A landscape with many valleys, sampled at points; each row gives a point and its height.
From any point a ball takes the steepest step (drop divided by distance) to one of its 2 nearest points. It stops when none of these is lower. Distance is the straight distance between rows; heights are no part of it.
<889> h=498: [120 133  99 124  98  91 100 162 120 126 131 129 114 108 100 189 154 167
 215 176 111  70 122]
<746> h=336: [138 133 159 104 133 153 149 142 107 167  69 162  68 148 150  81 140  90
 152 123 132 161 112]
<441> h=45: [169 143  76 101 101  78 155 139 135 135  87 130 192 159 104 163  96 137
 163 152 108 152 150]
<246> h=181: [116 114 114 151  95 170 122 125 159 122 106 164 163 142 121 155 178 147
  83  46  71  93 134]
<635> h=626: [115  86 148  79 138 168 101 143  94 140 162 132 175 200 160 167 123 123
  73 110 139 174 110]
<37> h=305: [162 134 143 118  79 154  99 123 146 120 171 135 150 156 117 130 149 115
  50  94 101 121 132]
<672> h=614: [ 75 140 165  98 133 176 133 130 105 124 128 167  77 131 152 156 153 118
  77  80 135 135 130]
<490> h=192: [167 122 130 162 129  75 130 117 119 147 122 118 119 120 112  76 106 136
 183 192  67 144 133]
<292> h=532: [148 116 151  80 143 137 145 118 133  98 104 130  68  98 117 125 113  99
 125  95 206  97  96]
<561> h=301: [123 140 186 142 139 131 133 111 171 181  74 131 133  98 149  94 101 105
 157  77  76 109 121]
<917> h=293: [104 119  99 172 114 130  92 173 145 128 108  86 150  91 140 160 150 139
 113 139  65  75  89]
<474> h=585: [103 131 158 146 121 146  96 149 106 134 177 107 101 141 171 120 157 140
  53 142 153 102 121]
<396> h=307: [162 130 164 101 124 148 117 159 108 131 143 145  57 167 144  79 154 113
 130 129 161 153 105]
<279> h=306: [127 148 101 185 133 131 119 130 166 102 141  84 153  77 126 116 118  79
  73 120 113 108 115]
<772> h=676: [ 93 104  99 134 174 146 131 167 115  79 155  84 133  95 138 167 105 146
  89  94 145 131  74]
<321> h=234: [116 112  82 125 152  78 162 115  73 131 170 141  83 160 100  60 107 144
 186 138 115 189 157]
<378> h=611: [179 175  66 101 115 107 139 136 152  87 127 141 162 166 107 150 180 145
 181 190 165  96 115]
<466> h=143: [172 138 132 129 137  83 161 135 160 106 124 116 124 113  98 100  82 134
 176 153  80 175 148]
<31> h=592: [184 156  75 112 122  91 173  87 163  73 124 138 166 128  94 125 154 131
 173 205 145  96 123]
<253> h=282: [158 123 184  86  76 152 111 157  92 152 175 151  63 153 153  90 151  89
  96 121 153 138  86]
<428> h=267: [140 139 194 134 146 118 135  72 152 190  90 158 110  99 130  72  97 100
 162 140  83 110 150]
<764> h=655: [115 146 123 151 161 136 135 129 130 112 136  97 156 136 158 106 129 110
 113 146 169 169 128]
<460> h=587: [146 117 115  98 147 188 103 185 185  89 116 122 157 145 121 129 133 111
  80  60 128 137 102]
<261> h=550: [147 125 155  96 135 153 122 142 166 124  97 130  79 114 119 124 118 112
 106  57 161  88 116]
<463> h=166: [ 81  89 106 151 156 174 128 121 143 118 109 140 120 100 123 173 113 113
  73  87  95  83 123]
<9> h=645: [135 126 127 118 154 133 133 120 134 111 137 109 157 144 131 139  97 120
 106 109 178 151 140]
<375> h=390: [142 143 165 135  82 118 125 108 112 175 112 162 129 138 118 130 141 156
  95  75  62 156 157]
<196> h=119: [ 79 103 110 135 114 170 119 123 137 127 108 154 127 123 110 186 136 146
  84  61  98  89 157]
<176> h=95: [157 125 104  94 128  80 166 146 181  99  96 125 159 125  87 143  66 145
 180 135  91 165 167]
<80> h=137: [153 107  99 113 133 115 148 153 103 106 138 121 144 170 117 116 112 174
 177 127 148 197 144]
<827> h=568: [152 136 131 106 137 165 114 164 182  85 117 129 103 120 100 126 125 111
  97  54 131 114 119]
<275> h=636: [119  91 128  90 150 142 130  97  94 124 147 134 177 171 129 175 107 151
  94 111 187 146 127]
<754> h=138: [106  92 139 135 180 163 115 107 162 108  94 127 120  89 116 149 104  97
 124 111  84  95  94]
<766> h=672: [101 126 141 141 202 155 145 135 142  96 109  99 120 106 169 110 141 112
 135 151 150 156  78]
<866> h=298: [178  88 149 122 168 133 140 112 102 151 124 107  95 165 153  78 130 181
 171 136 196 126  70]
<217> h=338: [133 153 171 148 107 127 134 114 163 164  99 145 136 111 144 111 128 125
 113  42  83 123 139]
<471> h=376: [107 177 116 139  72 140 129 137 149 133 117 135 172 141 138 138 157 123
 110 104 104 140 178]
<415> h=574: [168 128 104 119 144  99 170  72 145  79 111 152 152 123  91 119 138 133
 185 213 101 142 135]
<663> h=535: [122 118  86 131 125 104 130 109 123 110 118 120 168  96  96 186 114 126
 156 153 112 100 117]
<651> h=615: [ 80 110 130 121 135 174 117 141  86 138 145 127 159 165 164 176 134 119
  34 111 112 149 112]
<416> h=436: [115 129 136 141 105 115 119  83  89 172 117 150 142 116 110 165 122 136
  79 127  91 122 155]
<535> h=659: [ 95  87  76 132 159 152 113 178 139  72 137  87 149 101 129 170 147 164
 111 119 138  89  93]
<574> h=542: [155 143 130 173 119  91 124  98 116 136 174 110 106 123 130  78 134 142
 128 177 177 122 161]
<467> h=512: [122 164 120 164  95  92 136  92 122 142 153 143 116 124 123 102 141 121
 123 190 146 117 201]
<816> h=259: [148 132 118 167 119  85 114 122 146 127 156  80 131  57 102 139  72 108
 101 115 112 101 111]
<201> h=410: [ 83 177  86 148  96 117 127 164 126 141 115 117 177 129 143 159 138 121
 143 147 122 155 176]
<97> h=399: [ 92 139 151 119 126 161 143 121 102 158 119 188  86 183 141 100 164 133
 138 108 115 185 185]
<214> h=245: [113 124 140 158 146 137  93 192 151 134 107  83 115 106 161 119 151 156
 116 124 100 119 101]
<191> h=564: [132 130 143 171 118 111 100 135 105 129 185  92  92 125 146  94 146 147
 111 169 173 123 124]
<828> h=218: [148 122 101 165 104  85 113 113 104 124 190  88 141  91 104 148  85 138
  79 111 160  97 113]
<757> h=180: [122 124 132 140  85 105  96 119  83 159 190 110 160 143 134 158  95 124
  61 121 162 117 146]
<43> h=344: [128 158 117 115  48 135 120 124 140 145 155 142 193 162 122 148 133 103
  80 100 115 139 180]
<443> h=437: [100 142 131 101 149 128 171 106 103 148 130 188  60 157 123  60 128  98
 151 129 148 175 194]
<811> h=322: [197 101 156 114 150 130 104 130 120 130 116 132  79 174 130  86 150 160
 136 143 146 133 108]
<880> h=244: [141 122 139 163  87 167 121  94 157 127 148 170 139 139 125 127 170 128
  51  42  86  89 119]
<121> h=178: [128 116  93 136 127 101 142 137  85 138 172 122 133 170 125  88 102 162
 176 136 161 182 162]
<349> h=493: [148 148 173 100 152 120 169  84 139 134 101 170  52  91 117  65 121  81
 153 159 155 121 144]
<904> h=602: [ 83 132 158 124 142 168 124 132 104 141 124 133 102 139 172 138 138 108
  60 113 152 133 113]
<364> h=547: [130 114  86 125 149 115 148  79 111  96 115 122 184 116 106 175 120 134
 125 156 119 145 107]
<823> h=219: [ 86  98 172 135 173 145 102 125 156 136  85 121 110 118 141 114 121 134
 194 156 103 106 140]
<159> h=560: [153 115 102 116 160 113 171  75 111  76 118 137 167 123  93 142 142 146
 167 186 108 178 107]
<137> h=337: [ 80 159 101 161  94 138 113 143 173 126 103 127 169  82 124 162 155 104
 149 127  56  79 126]
<387> h=233: [131 130 172 157 119  91 124  93 141 169 114 136 125  93 114  83  86 116
 174 172  58 122 149]
<96> h=469: [121 155  88 146  77  86 105 170 103 137 147 129 100 137 115 149 168 157
 182 171 127 110 156]
<329> h=687: [100 114 123 123 189 150 149 146 107  84 133  93 125  97 158 146 127 135
 103 121 145 153  45]
<61> h=361: [128 136 158 121 154 156 139 126 142 156  64 158  97 157 147  90 145 126
 159 118  96 167 151]
<302> h=518: [122 107 101 126 111  94 122 128  99 101 144 111 143  83  93 199 123 173
 205 164 103  92  81]
<213> h=232: [110 130 162  80 112 149 120 165 105 174 186 140 112 184 174  99 112  83
 135 107 186 172 144]
<473> h=92: [165 120  79 120 108  93 131 176  95 128 128 106 190 168 120 152 104 169
 169 139 115 196 120]
<57> h=203: [139 136 151 143 119 139  98 189 136 155 116  98 110 126 160 114 127 140
  89  85 101 145  85]
<206> h=255: [ 99  83 166 132 179 119 118  79 116 146 111 117 119 102 129 128  93 146
 178 160 150  91 131]
<536> h=470: [116 137 141 145  95  95 112  87 110 153 146 152 109  95 101 147 122 143
 102 139 126  92 189]
<724> h=277: [145  83 156 136 181 114 132  84 102 157 118 113 106 122 141 110 106 171
 170 145 178 103 101]
<647> h=627: [150 152  64 117 121 115 124 144 138 100 140 111 177 145 118 169 175 171
 189 156 196  64  96]
<8> h=643: [109 111  64 132 138 139 118 157 155  79 126  93 169 104 117 166 165 163
 153 145 172  66 105]
<150> h=209: [126 132 167  92  93 126 106 134  97 167 195 134 135 160 143 132  85 102
  87 100 168 166 153]
<700> h=513: [149 132 160  82 170 136 162  92 137  91  92 159  63 106 110 104 130  95
 148 135 171 128 120]
<437> h=349: [116 185  84 177 104 127 132 124 180 106 114 105 176  83 126 138 150  68
 114 153  97  91 136]
<7> h=182: [125 105 151 112 186 148 119 116 180 109  64 116 146 114 122 118 111 121
 178 139 100 121 129]
<915> h=256: [120 131 177  67  86 168 130 183  94 159 153 134 103 153 180 121 129  67
  94 108 179 155  93]
<165> h=438: [107 163  89 161  82  96 118 157  89 139 160 111 149 134 142 157 150 134
 133 181 136 141 130]
<907> h=465: [127 145 156 126 138 113 163  99 128 166 120 181  47 131 119  44 122 106
 157 143 131 136 187]

For each start below, name the point where the ball stops.
<827> | <757>
<428> | <441>
<647> | <196>
<191> | <441>
<907> | <757>
<364> | <196>
<201> | <196>
<724> | <754>
<460> | <757>
<396> | <757>

Call two points neighbours if one is among the 2 nearest of the other. Go from one point of each pair to the other, from neighbour to neighbour, staying as low as possible. Name the highest point that can't be avoided.
<754>, <57> | <437>
<757>, <196> | <811>
<196>, <754> | <463>
